Each row is a point on a landscape with many valleys, with its height.
From any point a ball rolls to the lowest of the 2 points nearest to it. It stops when none of these is lower. Distance is the straight distance between rows; heights are no part of it.
J540: [112  91 194 147 130 144  95 113  90 125 166 102 126 132 148 167 149  78
 117  42  95 165 103 133 136 136 105 166  74  69 121 137 179  91 140 104
  86  88  64 110 154 110 118 150 154 161 143]  height 5.89
J365: [ 77 118 109 117 167 157 142 125 134 126 142 118 116 134 113 159 117 122
 111 154  82 172 166 100 108 132 133 103  34 121 111 167 190  90 140 114
 134 120 131 139  89 109 121 152 166 149 132]  height 1.76
J988: [106 166  78 177 126  95 108 166 129 137 127 161 116 126 135 117 125 181
 120 198 122 195 131 117 179 109  88 136 123 208  86 137 105  94 128 129
 162 172 148  92 121  92 156  61 144 106 102]  height 7.27
J331: [107 117 106 109 126 129 125 138 154 161 142 133 117 114 105 149  56 113
 101 151 130 139 123 129 176 119  74 134 124 176 201 145  88 113 140 120
  84 134 122 159 137  96 144  54 142 108 150]  height 2.96
J610: [102  94 138 143 115  82 146 156 152 163 120 176 116 104  95 120  78 152
 101 151 120 105 161 136 131 111  32 157 124 178 195 136 103  77 148 117
 135 152 103 122 116  67 142  80 120 121 122]  height 3.25
J645: [ 98 118 144 139 124 159  96 125 152 119 124 113 134  88 151 168 101  82
 133  94 159 132  99 159 138  91 100 141 103 102 164 149 162 133  94 131
  65  78  77 114 150 152 154 140 170 123 149]  height 6.47
J152: [127 126 148 163 121 105 111 167 116  99  69 169 120  87 140 108 182 209
 147 133 143  82 160 170  94  75 113 164 114 148 105 152 136 141 134 117
 190 128  74  41 133 167 136 161 126 112 103]  height 5.10
J820: [109  95 168 106 154 118 138 122  78 133 144 113 137 171  92 117 157 140
  99 116  65 101 165  80 110 173 133 149  54 136 150 143 153  79 205  76
 147 147 121 153  63 109 101 147 115 168 119]  height 2.78
J125: [115 102 143 146 107 118 117 149 154 145 112 154 129  82 118 137  79 124
 114 129 149 103 128 157 149  98  42 151 124 140 192 133 108 110 120 124
  87 115  91 102 135 107 157 107 143 116 138]  height 6.34
J532: [143 131 141 140 111 141 115 119 139 135 125 117 139 115 139 146 124  94
 149 102 154 114 107 154 139 120 130 133 152 102 123 105 129 147  97 152
  92  99 121 124 156 145 133 152 127 127 133]  height 4.70
J114: [167 141 100  84 122 124 139 122 157 157 117 130 132 112 110 125  69  90
 127 175 157 121  96 145 154 121 131 110 195 159 179 132  90 158 106 167
  93 144 171 188 159 144 135  70 119 108 163]  height 8.32
J405: [116 181  61 139 142  97 110 151 121 110 111 140 118 146 150 115 139 189
 126 196 130 180 125 103 166 122 144 123 116 206  85 153  95 118 152 108
 179 169 167 107 107 122 146  61 144  99 103]  height 7.50
J201: [118 122  91  84 139 148 152 117 158 164 164 113 134 134  88 151  57  79
 107 166 120 139 136 124 149 145 139 122 148 166 186 139 116 126 136 161
  84 130 150 199 134 111 115  74 137 113 147]  height 2.97
J624: [115 117 131 196 117 137 144 166 123 167 174 168 139 149  75 111 112 147
 108 175 115 189 147 119 168 155  50 157 158 183  97 101  96  77 125 152
 132 186 129 125 158  46 127  83 112 148 139]  height 6.68
J959: [136 132 164 109 153 125 145 101  93  90 135 110 105 138 170 106 227 171
 155  55 106  92 142 105  72 135 220 107  96  70  74 119 147 176 171 106
 187 129 116  94  96 165  89 169 116 127 106]  height 4.14
J479: [145 170 117 124 119 105  91 134 114  98  95 127 138 132 181 121 147 165
 133 129 151 131  78 131 155 112 124 147 124 164 141 148  85 148 127  88
 133 113 134 105 128 155 160  80 136 107 127]  height 8.00
J313: [ 81 103 133 109 138 118 145 137 152 122  97 157 115  87 100 139  82 135
 103 148 119  84 165 138 102 101  67 145  89 145 200 155 143  88 148 117
 126 132 102 127  90 104 142 125 151 120 122]  height 3.06
J137: [159 177  89 153 128 107  95 133 107 100 117 112 125 150 208 113 198 194
 157 123 127 181 101 103 133 132 204 104 134 151  13 114 103 164 128 103
 185 147 169  84 132 150 126 121 128  97 106]  height 8.42
J30: [134 117 148  90 137 126 131 104 119 138 143  89 141 167 105 136 126  94
 112  96 116  98 118 105 130 149 158 138 122 116 185 129 105 133 150 106
 111 107 130 168 112 132 117 126 105 138 132]  height 7.31
J417: [188 156 118 111 111 121 130 120 138 140 100 123 139 123 130 114 120 106
 150 149 161 117  86 147 150 126 153 106 203 125 124 104  96 169  86 157
 119 135 178 156 162 161 138 121  96 121 141]  height 9.27
J467: [128  92 197 159 119 108  88 128  62 131 164 106 149 167 124 124 158 128
 100  61  74 139 110 102 153 174  75 182  87 124 147 120 126  68 186  68
 120 123  81 111 126  91 121 112 111 168 142]  height 5.31
J359: [ 78 138 133 128 150 139 102 135 109  76 107 127 116  96 172 162 125 146
 109 112 117 133 121 128 119  85 110 139  39 125 169 193 172 111 136  77
 108  91  74  99  97 163 152 125 177 125 129]  height 2.92
J930: [156 148 125  92 138  91 126  98  98 127 136  90 142 204 114  91 149 123
 118 144 129 119 117  80 137 168 190 112 176 128 121 119  60 139 160 107
 178 152 191 173 121 140 113 109  76 130 113]  height 8.41
J922: [ 92 145 113 142 163 157 123 135 136  77 108 139  94  90 185 122 178 197
 147 125 117 146 150 128  69 101 177  83  74 105  48 155 182 164 123 120
 171 124  96  61 101 178 120 172 174 101 117]  height 3.63
J875: [ 97  67 185 133 142 171 143 115 112 149 172 126 142 141  73 151 115  83
 106  98  83 125 158 126 114 164  86 146  79  83 147 141 186  77 150 132
  92 111  74 151 127 101 102 173 141 180 153]  height 5.60
J481: [142 102 142 101 121 132 126 107 117 162 173  91 155 161  93 141  90  85
  99 106 119 121 117 118 156 161 136 140 149 132 200 126  89 127 150 126
  77 108 126 184 146 123 111  87 108 124 155]  height 6.94
J496: [121 133 100 114 149 143 169 111 144 129 141 120 116 147 115 119 152 129
 142 135 114 133 164  97  89 154 194  79 117  94  69 104 153 154 126 147
 159 130 162 137  99 131  93 189 119 144 111]  height 2.75
J906: [115 148 103 194 111 113 119 170 130 162 149 162 122 139 108 114 119 165
 115 189 129 197 127 120 185 123  65 146 159 196  85 109  93  89 116 149
 139 181 145 102 145  73 147  66 124 128 112]  height 7.00
J899: [ 74 136  74 104 174 150 156 127 155 102 117 135 100 112 125 142 121 148
 120 177  93 157 183  98  82 121 153  80  52 140  97 162 189 117 137 125
 162 138 147 123  77 118 123 154 171 120 120]  height 1.40
J376: [113 114 136 186 122 166 112 138 132 136 154 134 134 107 132 157 121 102
 132 123 133 171 127 160 141 131 102 128 133  96  67 104 182 110  82 167
  89 110 105 105 168 113 129 176 148 136 136]  height 4.93
J298: [156 135 142 116 135 125 151  94 107 134 157 100 126 178 120 111 172 106
 145  88 118 115 138 102 114 171 204 109 158  78  85  87 117 154 133 131
 157 120 165 155 129 128  93 170  87 149 110]  height 5.16
J413: [129 110 145 185 113 146 127 148 102 160 191 142 157 158  82 122 111 127
 103 135 117 183 124 122 183 178  74 161 162 156 110  99  89  89 138 142
  96 156 116 136 167  66 116  85 110 146 156]  height 6.36
J65: [ 86 110 143 164 125 169 118 119 154 121 137 128 115  89 130 149 132  96
 144 114 150 152 150 158 105 105 108 110 114  68  84 127 208 114  85 158
  97 105  84  99 149 143 134 199 165 130 131]  height 5.32
J696: [147 144  86 116 134 137 168 123 151 141 129 128 119 137 104 116 123 112
 149 160 134 122 154 119 112 147 178  85 171 112  79  91 133 151 101 169
 148 144 183 150 123 134 102 173 107 134 114]  height 3.35
J925: [130 145 132 143 132  97 100 167  94  94  85 144 132 125 157 115 167 210
 125 132 122  99 121 139 136  92 129 171  94 181 140 171 106 137 162  70
 181 123 103  71 115 157 141 100 127 108 114]  height 4.54
J902: [106 169 101  88 134 152 131 139 141  69  71 151 109 105 179 130 129 166
 136 141 157  85 128 158  77  77 123 122  89 135 155 182 154 173 121 110
 130 107 112 101 104 191 153 124 167 118 119]  height 7.56
J454: [140 133 137 145 118  76 108 149 109 121 106 141 143 131 135 106 146 179
 114 141 128 106 120 127 148 115 101 171 123 180 164 149  82 118 157  85
 161 138 114  92 116 133 143  81 117 112 109]  height 4.18
J655: [143 179 112  93 126 130 117 131 120  77  78 137 126 127 194 127 149 164
 137 126 158 105  88 154 109  99 138 129 110 147 146 163 118 183 118  94
 133 103 134 106 117 187 156 104 143 119 125]  height 7.76
J778: [ 86  87 181 147 130 170 131 101 140 125 162 123 115 109 113 144 149  83
 142  80 128 144 155 150  90 124 112 120  95  36  98 134 221  99 114 147
 103 103  55 114 144 142 112 210 155 155 134]  height 5.65
J912: [159 105 128 168  98 133 166 157 151 165 124 170 137 110  79 113 105 123
 141 170 150 102 159 163 121 134  94 131 220 123  97  70 124 114  87 197
 131 165 151 130 155  97 115 164  88 135 109]  height 6.30
J923: [178 180  99  96 120 126 144 118 141  98  79 136 123 117 169 104 154 136
 164 145 170 113  95 147 102 114 171  84 169 124  99 117 122 198  82 143
 148 134 180 131 135 184 142 146 111 128 131]  height 7.63
J208: [179 129 115 161  91 114 145 157 148 167 118 163 137 119  98 108 110 134
 142 185 152 126 124 155 155 127 104 119 239 145  92  78  95 127  81 193
 136 184 173 134 167 111 125 120  81 126 114]  height 6.69
J328: [201 150 144 110  98  83 125 125 120 144  87 131 149 135 127  76 127 123
 138 164 168 117  78 135 160 126 140 109 235 138 128 103  64 171 102 155
 152 167 196 157 170 157 148 102  69 123 140]  height 8.90
J525: [103  93 163 133 143 119 143 138  92 150 156 131 146 168  78 118 121 142
  91 140  64 128 163  88 135 172  78 157  70 153 157 138 135  57 195  84
 145 161 120 149  88  76 114 112 120 171 134]  height 2.31
J789: [128 157  93 117 120 150 148 141 166  77  62 166 107  75 163  98 148 179
 166 162 174  91 156 163  56  81 135  88 142 128  88 141 161 180  96 157
 156 142 133  84 114 183 146 174 151 106 112]  height 7.24
J737: [130 123 124 167 116 146 134 139 132 142 142 140 136 133 114 137 130 123
 135 143 132 146 142 141 138 148 116 126 148 114  71  85 146 116  99 162
 123 132 133 111 142 104 119 173 121 136 120]  height 4.43
J292: [110 141  70 128 135 111 139 161 188 130  77 189  91  75 125 122  86 158
 140 201 150 123 155 157 112  94  75 121 154 187 128 128 135 103 101 165
 164 165 149 126 113  89 160 105 147  94 108]  height 7.04
J661: [121 147 114 171 124 128  94 139 125 110 123 130 125 110 181 148 151 144
 140 124 136 174 113 137 144 118 127 120 106 119  60 115 149 126  94 132
 127 115 120  79 138 127 145 150 152 118 119]  height 8.86
J578: [177 123 139 138 100 117 153 130 144 148 102 150 138 113 106 104 130 114
 151 146 161  81 137 157 120 128 130 118 209 107 106  80 109 147  90 173
 139 144 160 129 147 139 124 176  88 135 109]  height 5.82
J916: [129 153 102 152 120 124  98 140 125 142 137 118 131 146 135 140 123 135
 124 155 134 177  97 116 184 138 120 134 141 155 105 112  93 115 118 127
 116 137 148 122 140 114 141  85 135 115 132]  height 5.63
J882: [152  86 169 136  94 118 106 121 119 163 159 113 154 125 110 137  92  96
 105  77 138  98 110 153 169 143  74 158 150 122 199 114  85 125 136 121
  63 101  89 135 167 118 132  99 105 125 161]  height 6.93
J834: [101 126 144 180 134 129  89 140 109 111 139 133 123 113 163 158 146 138
 115 117 104 189 121 138 145 125  94 132  67 109  79 143 171  84 114 107
 120 102  95  76 135 116 144 147 168 137 132]  height 9.07
J576: [100 125 151 105 141 138 109 117 120  98 117 101 130 119 155 160 133 111
 117  82 129 111 107 118 118 104 126 148  62 109 187 164 147 129 136  91
  98  86  80 129 105 154 143 130 153 138 132]  height 3.29
J527: [139 108 149 159  99  68 118 159 131 149 110 165 138 108 117 108 117 166
 113 137 140  99 132 136 143 104  51 172 137 172 189 136  81 108 143 107
 140 140  99  89 129 107 148  83 113 118 113]  height 3.75
J250: [148 143 116 154 107 132 101 142 141 141 117 130 138 111 142 143 115 119
 140 141 153 140  92 149 169 118 105 132 160 137 117 103 107 133  94 148
  97 123 137 116 155 133 149 113 129 114 135]  height 5.18
J270: [130 112 167  77 141 134 117  96  98 123 146  60 134 168 132 148 146  81
 112  50 111  95  97  96 116 135 173 149  94 104 212 146 117 138 164  85
 107  87 109 179 104 143 121 120 110 149 139]  height 7.62
J88: [126 144  69  90 148 164 178 117 149 152 168  87 124 166 102 133 114  86
 139 149 112 169 151  91 115 162 241  81 143 119  91 121 150 151 122 167
 135 120 186 197 121 129  89 146 121 142 132]  height 7.25
J558: [107 165  96 129 132 155 117 147 145  65  70 158 104  79 190 121 152 188
 152 145 162 113 137 164  81  74 129 103 102 132  91 167 169 174 102 128
 143 115 107  69 117 191 153 152 171 102 120]  height 7.40
J307: [ 85 118 161 129 158 129 110 130  92  84 119 125 109 108 155 144 165 156
 111 101  93 124 145 118 102 112 138 133  28 111 131 180 183 101 161  77
 136 111  73 102  84 158 125 154 157 138 126]  height 2.59
J87: [ 84 109 141 147 125 143 109 137 157 115 106 146 127  69 127 151  88 110
 118 129 153 117 132 159 126  80  55 140  99 112 175 153 162 105 107 129
  83  99  75  94 133 133 164 142 173 117 136]  height 6.62
J586: [141 107 163 167 101  88 112 140 101 154 157 129 155 168 101 102 143 148
 102 112 115 127 121 116 161 160  77 173 147 149 147 107  77  94 160 102
 139 148 109 107 136  94 127  97  91 146 120]  height 4.64
J784: [142 129 100 163 123 181 144 121 112 142 197 103 125 150 155 144 142 103
 151  92 103 218 115 113 130 157 210 106 144  86  10  87 177 140  93 178
 117 118 159 151 176 100  83 171 139 144 136]  height 6.64
J299: [148 148  89  58 154 135 175 105 138 145 149  84 130 175  91 116 111  74
 129 158 122 126 147  92 118 162 239  85 174 123 141 129 111 161 133 150
 147 126 198 218 123 145  97 124 100 141 133]  height 7.58
J135: [ 93 148 101 138 140 129 104 150 138 106 106 143 120  98 154 156  92 140
 112 155 125 154 115 132 157  95  84 137  76 158 163 164 133 110 123 100
 111 109 110 104 111 122 166  95 171 107 131]  height 5.37
J619: [153 134  92 158 117 152 152 139 146 147 135 141 130 121 105 129 116 123
 152 165 139 141 147 140 134 142 148  95 188 118  55  73 147 136  78 190
 126 151 171 135 150 118 110 174 105 131 117]  height 3.89
J740: [ 97 152  84  97 141 176 125 139 171 106 107 107 120  98 159 169  76  88
 133 138 158 144 100 144 122  82 124 126  93 141 187 178 156 156  97 131
  84  84 118 146 127 156 165 102 178 124 150]  height 5.93
J548: [140 125 126  98 128  94 141 129 139 135 109 133 136 142 104 114 110 132
 112 153 133  93 136 116 134 134 113 141 144 153 178 131  80 123 147 108
 145 149 145 139 108 119 126 102 111 121 119]  height 5.64
J458: [132  98 159 152 125 160 129 113 100 152 192 114 158 163  97 149 117  89
 116  90 100 155 123 127 147 185 126 160 136 103 121 105 140 107 133 145
  81 105 107 159 163  91  99 136 121 148 153]  height 6.25
J691: [116 103 159  94 158 122 152 104  86 124 151 102 130 180 102 116 181 133
 113  94  78  97 162  77  93 176 183 124  67 105 125 131 153 112 191  91
 159 139 132 159  63 121  87 169 104 165 111]  height 3.21
J997: [174 148  79 118 114 113 152 146 171 149  95 162 117 109 101 113  97 129
 151 211 155 125 123 146 144 116 134  88 227 155  91  94 110 140  85 194
 154 192 201 162 148 122 128 113  97 118 121]  height 7.05
J893: [118 122 126 145 119 132 110 134 116 158 164 118 140 158 102 140 102 121
 102 137 117 165 115 117 178 157 100 147 131 146 140 116  97 103 143 123
  95 131 126 140 143  94 128  84 126 126 146]  height 6.00
J727: [110 106 161 128 128 117 110 126 116 126 128 117 140 127 121 147 120 121
 104  99 112 107 120 121 139 128  91 154  83 122 181 138 129 103 149  94
 102 107  86 115 107 124 136 127 136 138 132]  height 3.71
J490: [104 125  87 123 132 152 137 143 185 137 104 152 110  79 109 148  67 102
 134 174 153 117 142 158 123  97  88 119 143 142 149 131 155 120  94 169
  99 132 134 138 136 109 150 127 160 103 134]  height 7.49
J725: [134 140 153 128 111 159 155  92 162 103 117 134 110  85 153  99 178 118
 196  86 173  84 146 148  65 103 168  79 160  43  83  92 169 187  92 173
 139 123 113 109 138 189 121 215 123 132 108]  height 4.40
J118: [137 104 173  91 148 127 148  82  79 131 172  85 125 196 106 116 191 103
 126  50  86  97 141  79  97 179 204 127  98  71 131 109 142 125 185 100
 153 121 136 174  91 117  84 168  87 171 111]  height 3.70
J219: [171 143 156 121 103 122 144 107 140 116  90 141 132 102 139 104 160 114
 168 108 175  71 120 164  99 110 141 113 176  87 115  96 118 172  90 156
 133 119 139 120 141 173 135 185 101 135 113]  height 5.30
J648: [157 132 157 138 112  97 129 136 120 101  83 155 137 107 146  99 191 180
 153 118 153  68 145 162  92 105 136 149 143 127 105 126 116 161 128 126
 177 126 105  72 120 167 128 163 108 120 100]  height 5.43
J398: [156 142 134 141 120 134 121 102  85 138 179  92 134 194 127 122 160 113
 138  90 114 167 113 101 145 180 192 132 172  95  60  79 106 129 136 132
 140 130 169 160 163 104  92 140  95 143 125]  height 5.77
J171: [157  93 175  96 111 118 105  98 111 144 143  85 148 144 120 139 110  84
 106  51 133  77  96 130 144 135 113 155 133 111 231 132  81 141 151  94
  80  89  94 156 143 140 132 102 101 133 161]  height 7.28
J607: [111  83 171 147 135 158 129 132 100 152 181 128 155 156  85 149 106 103
 100 108  81 153 136 117 147 180  81 155  95 117 142 128 148  76 153 118
  94 120  92 148 142  81 109 131 135 166 163]  height 5.92
J5: [ 68 101 133 131 153 140 138 134 143 133 129 149 115 103  90 152  80 121
  95 160  86 139 170 132 120 117  57 134  63 137 165 161 175  65 143 118
 121 131 108 130 102  87 141 131 168 136 136]  height 2.65
J859: [ 86 104 145 141 146 146 132 126 128 126 139 136 125 121 104 149 121 116
 112 138 101 147 161 128 113 133  97 126  65 100 115 144 183  84 129 125
 119 118 104 115 110 109 127 166 156 150 130]  height 2.19
J343: [165 157  97 110 122 126 117 114 124 151 138  98 138 156 118 124 113  98
 131 157 146 153  91 117 169 145 178 105 198 141 122 114  84 149 112 157
 114 138 189 181 161 151 120  84 108 119 147]  height 9.14
J790: [125 162  97 120 141 109 106 131 103  96 121 110 129 158 167 132 166 167
 128 131 117 155 112  95 137 140 180 122  93 154  97 144 111 134 147  84
 159 132 149 117 104 138 131 109 137 110 112]  height 7.97
J758: [100 147 105 121 155 164 156 124 159  82 102 143  98  92 160 101 171 184
 162 140 134 113 165 123  42 107 182  68 112  95  64 138 176 183 118 148
 171 136 118  84  90 183 116 191 156 107 111]  height 3.86
J443: [120 116 154 139 125 126 117 120 119 131 137 118 139 139 122 146 137 111
 124  99 121 124 122 130 135 143 119 143 113 104 127 112 135 117 128 122
 113 105 106 116 127 119 124 151 126 140 127]  height 4.16
J402: [106 127 103 121 118  94 125 146 149 161 131 150 108 123 105 121  75 145
 102 166 133 148 128 121 178 114  60 138 142 200 181 144  60 102 150 112
 121 165 134 146 124  83 149  36 128 112 132]  height 3.54
J594: [129 126  88 131 134 178 168 117 139 151 187 101 130 152 116 138 117  87
 147 120 109 182 141 112 117 162 226  94 144  99  55 106 179 145  99 186
 113 106 165 178 143 121  86 167 129 147 136]  height 6.97
J519: [148 129 158 113 138 110 148  93  98 113 144 111 124 161 140 106 206 137
 147  69 110  94 146 102  94 156 198 113 126  74  82  99 130 158 153 114
 176 125 139 119 103 139  92 175  95 142 100]  height 4.60
J996: [149 102 171  95 137 137 157  80  91 146 180  87 136 195  84 119 157  76
 129  56  98  93 140 102 111 181 203 131 148  67 140 100 127 140 159 127
 131 105 138 187 126 116  81 162  81 165 121]  height 4.25
J95: [144  88 196 167 106  97 113 133  74 144 169 122 163 176  95 100 161 136
 102  72  91 119 129 108 146 182  67 189 130 134 151  98 102  77 181  88
 141 146  84 107 133  86 112 118  78 173 131]  height 5.02
J19: [127 120  92 154 110 162 118 149 176 155 135 150 133  74 114 155  59  97
 137 164 152 139 112 171 162 101  84 120 166 151 135 116 153 122  74 191
  52 130 131 141 168 118 148 101 153  95 144]  height 7.75
J38: [107  69 189 121 128 163 159 100 122 150 170 122 146 139  56 138 114  69
 121  82 109  86 162 139 100 161 114 147 124  68 160 117 172 107 146 158
  87 105  73 158 130 116  93 186 120 168 138]  height 5.25
J779: [ 90 139 103 120 141 155 102 141 149 114 120 112 124 102 158 178  75 104
 111 129 134 162  93 126 158  88  99 137  71 147 196 177 138 129 116 104
  80  84 101 132 127 134 166  85 178 116 152]  height 5.66
J466: [159 139 121 153 110 159 115 112  85 134 198  87 125 172 165 145 160  97
 149  67 107 209  92 109 148 154 208 138 155  83  33  81 138 137 116 148
 113 119 166 149 189  93  92 141 127 134 132]  height 6.27
J176: [142 126  89 110 116 138 131 137 178 162 124 148 122  87 111 143  53  99
 130 172 155 127 108 160 158 106  95 118 177 170 170 129 110 135  96 173
  74 142 146 168 157 118 143  69 140  97 153]  height 8.02
J382: [ 90  93 160 127 128 118 120 133 125 121 111 138 128  87 118 145  86 126
  97 111 118  89 138 133 128  96  52 155  69 132 225 163 139  93 153  90
  91 112  68 112  99 124 149 119 151 133 139]  height 3.44
J814: [133 164  81 120 136 106 126 136 131 115 113 128 127 150 139 120 140 157
 130 177 133 149 130 103 143 138 156 114 126 164  96 130 102 133 131 115
 164 154 168 121 106 130 131 107 126 111 109]  height 7.73
J767: [ 95  92 185 156 141 161 108 111 108 120 166 123 109 115 140 158 157  95
 124  73  97 177 135 142 107 130  95 133  57  55  87 155 214  71 124 112
 108 101  60 100 142 130 115 183 170 172 138]  height 5.94
J777: [176 168  72 111 120 119 147 139 163 116  79 152 119 106 138 108 125 138
 159 192 165 122 118 141 122 110 149  80 186 148  87 105 118 166  81 170
 156 169 195 134 131 151 139 138 108 118 121]  height 7.34
J280: [ 82 118 133 119 164 143 130 117 113 102 139 117 109 125 149 145 166 146
 119 111  87 159 151  97  90 128 165 103  27 101  97 168 193 110 149  99
 143 115 106 118  84 142 114 166 164 143 123]  height 2.27
J550: [128 103 140 147 103  86 131 144 129 173 151 143 131 150  86 103  99 145
  96 146 132 131 137 119 167 138  56 159 159 175 174 123  59  95 155 114
 126 167 123 130 138  79 129  59  99 132 127]  height 4.12
J871: [108 164  91 156 139 112  98 158 118  97 102 150 123 110 170 140 132 181
 124 165 122 162 120 128 158 102 115 134  85 173 106 160 131 116 127 100
 148 122 123  79 111 129 159  95 163  98 118]  height 5.09
J407: [184 130 173 102 110  98 102  92 100 135 121  95 151 159 138 103 143  99
 130  85 146  87  84 131 143 140 136 145 180 106 171 111  58 158 135 103
 125 110 141 147 150 149 138 108  81 125 143]  height 8.06
J94: [140 128  93 113 114 149 136 111 140 165 182 101 156 137 111 147  72  75
 116 144 128 166 112 124 163 152 159 123 171 153 158 128 122 129 112 182
  55 110 153 195 152 131 114  64 135 113 155]  height 3.53
J877: [169 139 177 143  95 139 137  89 132 117 117 128 122  89 161 112 182 106
 195  66 169  87 130 161 101 106 154 108 185  48  69  70 147 179  90 169
 125 117 124 100 163 168 125 206 102 139 105]  height 4.80
J808: [144 143  91 107 119 119 158 145 175 101  55 180 107  79 130 101 125 160
 156 184 176  82 159 165  68  89 116 107 167 149 116 130 140 149  99 164
 164 157 157 112 113 143 144 153 132 106 105]  height 7.06
J962: [159 114 180 103 121 105 123  97 104 125 126 102 146 152 123 119 156 104
 125  68 128  70 109 124 124 140 136 152 143  96 173 112  94 140 144 102
 126 106 112 134 121 144 124 139  96 140 126]  height 7.68
J257: [132  81 183 109 134 146 160  97 103 154 169 107 148 174  60 127 132  83
 112  76  95  84 153 114 112 181 142 147 129  81 163 105 143 114 161 131
 111 114 106 172 117 107  87 172  94 172 135]  height 4.83
J360: [143 133  95 115 124  87 157 153 184 137  58 194 104  85 121 104 102 162
 147 200 169  91 150 161  88  97  86 125 189 178 144 126 114 124 105 165
 178 171 160 134 117 105 145 105 117 105 104]  height 6.82
J843: [ 96 155  49 115 167 151 157 131 166 109 117 135 101 120 138 129 127 154
 137 184 106 172 171  94  83 132 179  63  95 144  56 132 174 147 119 146
 173 149 173 114  81 124 116 159 159 113 115]  height 1.73
J712: [105 138  97 137 124 173 104 140 176 113 101 128 125  72 156 161  85  90
 147 134 178 139  96 166 134  72 104 122 122 126 152 155 171 150  71 155
  69  92 112 121 154 160 168 130 177 110 153]  height 6.19
J948: [168 138 109  73 125 134 167 115 159 151 110 127 137 112 100 117  79  69
 141 159 156  89 116 148 117 123 163 103 196 128 176 127 115 171  98 173
 106 125 173 192 152 157 126 119 111 121 152]  height 8.65
J317: [102  88 159 146 122  92 142 149 114 160 142 152 137 136  85 117 102 151
  87 137  86 117 159 113 142 137  47 167  88 168 188 138 118  63 181  92
 136 156 101 122 102  73 130  92 119 147 128]  height 2.77
J204: [117 154  65 129 147 148 142 129 150 125 136 117 112 141 144 138 132 132
 141 158 117 184 139  95 118 142 187  78 109 127  52 112 154 145 108 146
 147 134 168 126 112 125 112 160 142 125 123]  height 2.15
J630: [112 140 152 150 133 115  97 169  92  82  71 152 115  95 165 124 173 211
 135 113 132  87 133 166 117  66 111 171  82 148 130 177 137 143 151  82
 176 109  59  46 124 176 144 136 140 115 122]  height 4.84
J209: [166 131 126 118 113  68 153 145 154 143  80 172 129 122 116  90 125 153
 135 188 160  86 142 138 111 116 109 139 188 169 146 123  84 137 122 146
 184 170 161 125 122 120 129 109  97 116 103]  height 6.49
J967: [101 141 132 134 165 148 118 122 111  81 132 118  93 111 208 134 199 181
 140  82 100 165 123 108  78 109 203  95  54  88  48 151 179 162 142 103
 170 117 102  71 107 161 109 164 172 112 118]  height 3.38
J847: [146 139 122  58 157 112 161  95 114 136 144  81 136 205  87 104 130  93
 112 143 113 100 144  75 119 171 214 100 161 118 163 133  85 148 166 111
 168 144 189 207 105 137  97 124  80 140 120]  height 7.98
J21: [114 147 113 116 127 168 162 109 176  92  98 141 101  83 146  96 162 141
 182 125 173  93 161 139  44  95 161  68 143  72  91 120 180 185  90 169
 145 132 121 110 114 193 128 207 145 120 112]  height 4.13
J792: [151 136 109  91 132 111 158 127 161 134  91 146 126 123 108 118 104 115
 133 172 153  87 137 137 112 124 129 119 168 140 156 122  99 142 115 144
 143 147 163 149 117 129 129 131 116 121 119]  height 6.05
J32: [ 90 105  99 103 139 145 152 130 171 169 157 142 117 108  79 155  38  96
 100 167 110 136 154 140 151 134  84 129 129 173 190 135 127  99 135 154
  85 140 128 186 134  78 128  77 148 106 148]  height 2.38
J751: [141 165 103 140 133  95  89 124  84  98 137  98 131 180 182 112 194 183
 135 113 112 172 103  90 136 149 201 127 112 149  48 131  93 135 169  78
 186 145 163 105 121 136 120 104 121 106 106]  height 8.19
J707: [154 121 155  99 111 106 119 118 129 126 100 122 144 123 138 121 113 123
 118 107 156  79  97 142 138 116  92 148 136 135 211 138  75 144 133  97
 108 112 115 127 127 147 148 102 117 124 142]  height 5.62
J518: [188 145 157  96 108  78 107 105 104 134 101 110 151 158 137  77 135 119
 126 135 161 106  77 122 152 138 136 126 202 132 159 120  44 165 130 113
 151 141 174 152 155 159 145  91  77 120 144]  height 8.48
J42: [144 112 154 110 116  92 113 120 112 136 125 111 147 154 116 116 123 132
 102 111 126  94 112 111 153 141 103 155 130 142 197 132  66 120 160  83
 125 131 120 135 114 124 135  90 103 127 133]  height 5.19
J470: [ 78 134  79 137 143 134 129 156 179 131 102 171  95  73 120 143  65 134
 118 188 130 144 151 153 135  92  57 121 116 171 145 143 150  88 104 151
 125 142 130 126 118  82 168 106 172  95 124]  height 7.26
J85: [157 107 163 128  91 105 119 132 149 138  90 149 142  89 134 120  97 123
 131 111 178  76 100 172 138  99  55 151 152 134 206 130  82 143 112 123
  89 111  98 106 149 140 162 111 121 119 145]  height 5.99
J265: [103 151 108 162 146  96 106 185 100 101  85 168 115 105 148 126 139 213
 120 163 108 128 139 140 144  75 103 166  78 196 136 185 127 114 159  79
 184 130 102  67 112 134 150  91 150  98 118]  height 4.81
J947: [126  94 189 133 121 126  81 111  76 130 165  83 137 156 142 157 148  92
 108  33  89 143  90 110 150 152 109 175  83  93 162 125 139  96 170  79
  89  95  78 127 139 104 123 119 127 153 146]  height 5.61
J440: [129 138 150 112 151 129 113 112  81  79 146  96 100 138 210 129 224 163
 146  42  98 140 108  95  91 117 219 122  66  79  67 139 151 167 168  83
 167 119 121  88 112 145 104 142 147 120 113]  height 3.72
J955: [154  98 158 140 106 137 119 107 109 162 184 106 165 148 104 140  98  84
 113  81 123 122 111 142 161 169 117 156 168 114 162 101 105 126 129 146
  60 101 109 160 169 115 109 107 109 126 156]  height 6.60
J18: [159 157 118  90 133 117 114 101 111 132 135  80 137 180 136 117 141 100
 133 123 138 137  92  98 142 152 195 114 167 121 139 123  74 156 131 117
 139 121 179 177 143 150 123 103 100 127 139]  height 8.80
J521: [136 168  86 178 126 120  86 150 116 101 115 130 121 121 210 136 172 184
 147 139 126 199 106 119 146 119 161 105 108 151  19 120 136 140 103 121
 159 133 146  65 133 136 142 130 155  98 112]  height 8.64

Two balls start at each pair of points below. Name the first point that both come to, or write -.
J18 and J923 -> J967
J540 and J376 -> -
J997 and J343 -> J967

For each start below, name the point where the ball stops.
J607 -> J525
J767 -> J899
J777 -> J967
J645 -> J525
J948 -> J42
J655 -> J42
J648 -> J525

Call two points neighbours if one is among the 2 nearest of the other. Go from one point of each pair to the other, from neighbour to neighbour, staying as low as possible. Name the highest point that can't be avoided.
J42 and J967 -> J87
J525 and J967 -> J648
J899 and J32 -> J767
